Points on a hilly landscape, in no order, each with its height.
From any point a ball takes the steepest step (drop divided by distance) to one of its 2 nearest points. It stops when none of these is lower. Distance is the straight distance between rows; heights are no part of it.
(144) h=779: [ 73 122 120 160 133 132 160 163  87 132 129 123 193 123 140 139 143 142
  72 134 138]
(39) h=677: [173 143 121 130  82 106 168  93 146 137 107 114 165 100 105 121  97 163
 119 180 142]
(778) h=503: [173 135 131  92 126 128 147 182 191 140 154  84 139 111 109 131 100 135
 144 106  88]
(576) h=162: [140  83 143 124 192 121 120 173 152 103 166 143 107 126 143 124 169 115
 148  91 135]
(313) h=748: [110 103 122 154 104 148 122 143 107 165 104 159 179 200 204 140 103 142
 135  73 125]
(646) h=140: [132  94  82  95 126 155 124 101  59 206 111 170 192 173  98 137 158 186
 102  87 134]
(307) h=687: [ 48 145 115 150 134 136 138 104 116 124 166 123 146 107 143 114 127 107
  94 168 135]
(532) h=220: [ 87 161 127 139 150 164 143 189 148 139 118  91 134  90  84 168  96 145
  64 130 114]
(572) h=618: [143 151 143  82 176 107  91 144 142  97 165 136  37  96 142 121 181  56
 145 158 155]
(19) h=715: [ 89 129 105 139  78 114 133 114  94 129 155 132 167 134 150  97 142 148
 100 185 164]
(90) h=705: [153 143 129 137  55 102 138  89 130 159 104 117 168 144 148 101 122 144
 125 187 156]
(900) h=231: [145  95 133 142 157 117 121 142 134 109 169 153 111 157 156 112 149 123
 179  92 132]
(590) h=675: [148 161 137 102 127  85  94 148 133  95 113 138  79 131 168 110 154  91
 173 131 125]
(288) h=617: [140 204 137 104  98  98 104 121 148 111  61 102 103  99  83 119 115 100
  85 186 111]
(75) h=93: [143  70 136 150 211 160 146 172 134 136 178 133  97 126 128 173 148 126
 151  77 125]
(61) h=44: [149  71 133 135 203 158 130 189 116 121 136 119 105 106 104 179 121 150
 142  84 116]
(550) h=707: [170 178 138  83  95  82 116 149 136  94  90 105  97 122 156  98 125 104
 175 140 117]
(406) h=571: [164  79 127 144 123 179 139  95 138 170 183 140 147 102  97 165 114 146
 136 101 112]
(205) h=606: [ 85 205 114 101 112 106 103 154 156  95 109 100 111  94 113  90 106  98
 101 150 111]
(459) h=257: [148 124 154 135 164 103 138 109  96  79 105 128  39 111 111 146 140 119
 149 160 157]
(901) h=193: [ 95 116 140 148 185 166 143 181 127 145 113 105 134 105  95 183 107 144
  78 108  90]
(471) h=516: [ 98 136 171 153 175 125 128 148 153 112 125 108  89 117 102 121 130 107
 122  91 122]
(423) h=358: [206  69 127 128 141 120 121  86 125 141 159 146  70 118  97 123 140 162
 163 142 179]
(443) h=465: [113 187 153 102 104 115 105 163 178 124  86  95 132 144 139 119 109  97
 114 104  96]
(294) h=161: [ 98 106 123 158 157 171 169 174  98 161  96 136 161 136 111 185 147 137
  83 115 103]
(323) h=206: [182 113 122 105 144  91 121 122 123 106 161 142  66 139 140 113 151 135
 188 168 155]
(509) h=334: [187  93 137 139 137 130 126 101 151 122 175 134  78  83 108 134 116 138
 167 135 149]
(93) h=276: [174  95 112 115 141 106 119 101 104 127 146 155  70 143 106 102 150 180
 181 150 155]
(272) h=696: [ 73 115  95 148 144 155 140  86  90 104 166 138 146  89 113 130 105 140
  94 169 150]
(55) h=790: [ 82 143 134 153 137 109 136 152 115 104 103 120 150 127 115 136 120 147
  90 133 128]
(138) h=729: [113 109 129 150  64 155 133  89 148 186 150 148 200 170 166 113 143 131
 118 113 133]
(469) h=585: [151 214 142  90  92 121  93 123 141 111  81 108  58  95  95 116 133  58
 106 170 109]
(81) h=652: [ 94 189 115 129 110  94 143  95  87  89 113 123  77 138 143 126 138 103
 120 206 133]
(577) h=742: [112 133 119 141 105 143 150 125 140 148 155 138 189 156 149 132 118 133
 124 122 108]
(654) h=699: [165 138 131 121  84  88 142 116 121 120  62 131 153 146 145 112 112 159
 181 147 133]
(59) h=755: [109 152 137 128 102 136 145 167 169 162 108 114 190 155 175 146  95 109
 109 116  99]
(219) h=541: [109 168 161 146  98  97 126 129 144 122  67 124 138 130 152 117 117 104
 120 133 120]
(85) h=114: [121  74  74 118 140 160 143 121  40 173 106 171 173 139  79 174 134 178
  95 104 145]
(36) h=589: [137 180 142  98 149 113  66 150 138  93 108 114  34  83 127 106 164  52
 130 130 129]
(798) h=324: [130 101 158 134 179 133 133  88 120  64 145 134  42 124 126 130 145 102
 151 141 164]
(670) h=172: [137  95 104 115  92 142 100  84  66 184  89 151 197 193 144 121 145 190
 112 117 154]
(591) h=637: [ 82 149 134 157 104 119 113 110 121 120 110 142 157 160 216 105 103  88
 125 126 133]
(608) h=397: [146 128 125 124  88 112 125 111 168 141 121 142 160 168 182 103 105 115
 188  91 109]
(626) h=135: [114 104  66 134 143 181 178 169  61 166 115 164 184 126  92 188 138 164
  85 114 117]
(37) h=578: [ 67 184 110 116 142 121 116 193 162 103 118 107 138 123 110 124  97 121
  99 129  97]
(167) h=732: [114 143 130 151  97 124 136  54 106 132 146 146 134 150 154 110 147 134
  96 202 151]
(624) h=552: [ 70 161 131 122 175 147 104 163 158  98 127  97  85  94 103 121 102  97
  99 114 112]
(242) h=319: [143 127 144 130 109 120 121 130 161 115 145 136 116 155 170 102 133  96
 180  81 117]
(967) h=667: [ 51 165 145 151 118 112 123 109 134  96 133 125 145 128 175 110 132  81
  98 144 124]
(666) h=92: [140  79 106 133 172 166 143 145  91 118 133 116 119  82  88 197  96 173
 130  90 114]
(659) h=467: [153 134 152 115 125 124 132 139 182 131 142  95 125  80  85 141 104 130
 137 115 107]
(680) h=205: [115 108  79 126 113 137 150 157  78 167 107 145 213 159 142 140 130 171
 105 118 127]
(836) h=188: [148 119 138 126 164 124 116 109 115  76 113 101  28  70 107 147 109 132
 134 168 151]
(877) h=175: [141  90  91 118  98 145 140 131  96 180 130 153 198 160 114 131 136 179
 141  90 105]
(922) h=211: [174 114 129  91 164 103 112 157 186 104 183 115  74  63 131 124 126 111
 147 142 150]
(913) h=456: [ 97 130 170 146 157 126 126 118 126  96 121 140  92 151 146 121 157  83
 151 111 121]
(339) h=529: [157 123 123 115 134 125 145 161 157 143 156 120 147 143 118 138 116 153
 179 102  92]
(974) h=600: [116 155 144 139  96 105 117 100 124 115  96 138 110 159 195 104 123  87
 151 154 130]
(930) h=163: [156 119 133 109 168 128  98 127 162  86 156 107  48  56 127 146 111 126
 131 149 144]
(537) h=653: [144 175 140 120  92  97 144 123 148 122  97 105 142  87  99 122  97 140
 108 166 122]
(711) h=468: [166  98 133 124  77 132 138  97 170 162 145 120 172 161 132 108 123 125
 180  99 105]
(917) h=664: [135 138 124 128 124  91 137 163 127 105  81 130 145 149 145 111 109 163
 167 111 129]
(703) h=739: [ 94  87 136 163 120 154 133 123  80 158 101 169 193 212 170 136 146 128
  94  78 145]
(864) h=262: [194  73 132 112 177 118 118 116 174 117 193 143  74  89 147 131 135 123
 157 156 176]
(136) h=629: [151 113 129 132 109 126 136  77 123 145 126 144 130 137 115 123 123 164
 162 131 118]
(366) h=636: [103 119 104 134 140 106 140 141  75 118 107 152 161 138 123 128 122 181
 153 120 121]
(457) h=731: [163 128 107 127  76 102 136  87 115 149  73 143 160 179 138 106 123 185
 153 161 149]
(533) h=221: [100 106  62 133 109 159 162 192  97 173 151 138 215 150 138 148 154 147
  85 124 126]
(465) h=766: [106 124 136 159  89 137 150 177 136 162 102 107 201 158 206 146 120 110
  80 127 132]
(796) h=554: [171 191 141  74 109 115  62 142 149 111 111 102  52  88  81 112 156  51
 130 146 105]
(612) h=318: [120 187 130 110 132 139  91 150 198 131 107  89 105  90  57 118  95  91
  76 109 105]
(686) h=663: [134  99 130 141 129 140 110  53 116 133 160 153 102 164 113 119 149 145
 152 124 137]
(308) h=515: [155 166 152  87 128 112 104 145 174 115 130  96  81  88  98 104 129  96
 140 135 108]
(310) h=773: [101 128 132 161  95 141 149 187 111 162 135  88 198 117 160 154 156 132
  58 134 151]
(129) h=252: [102 174 136 131 126 143 122 153 166 125 120  85 142  69  71 140  81 121
  64 140 128]
(276) h=395: [126 186 151 115 112 137 133 156 198 135 130  92 128 122 101 109  98  84
 104 112  86]
(834) h=645: [125 146 139 104 169  90 114 150 142  71 151 134  58 128 166 102 172  95
 172 135 136]
(655) h=285: [177 117 111  95 104  98 128 120 140 121 149 156 111 161 148  95 133 145
 207 128 132]
(210) h=601: [138  91 107 140 132 144 144  95 102 142 128 150 143 111  89 145 103 179
 133 120 142]
(641) h=704: [ 87 110  82 144 124 142 134 106  64 129 182 134 181 124 129 114 149 160
  78 167 154]
(270) h=511: [143 101 156 140 139 157 127 103 179 138 159  82 113  57 102 164 101 114
 118 109 112]
(541) h=619: [139  93 101 128 162 135 131 112  61 121 107 164 142 134 104 128 135 178
 140 107 136]
(495) h=727: [ 83  90 143 165 141 178 140 113  87 147 139 152 158 177 135 150 150 117
 104  82 113]
(18) h=709: [112  92 155 159 112 162 126  65 119 158 141 157 166 172 133 123 145 123
 121  86 123]
(413) h=630: [ 75 183 121 108 130  92 133 118 117  84 108 116 105 100 127 108 117 110
 113 176 118]
(248) h=530: [177 102 143 138 120 149 152  96 188 166 179 120 148 125 105 136 124 122
 166  94 115]
(759) h=390: [136 108 163 143 163 117 120 101  92  83 126 149  67 172 142 108 170 104
 168 122 156]
(434) h=689: [122  84 148 131 135 164  97  47  86 151 143 166 136 199 122 100 156 145
 118  87 142]

For each start below, name the point where the ball stops.
(144): (210)
(37): (930)
(272): (85)
(703): (210)
(406): (61)
(612): (85)
(457): (210)
(167): (796)
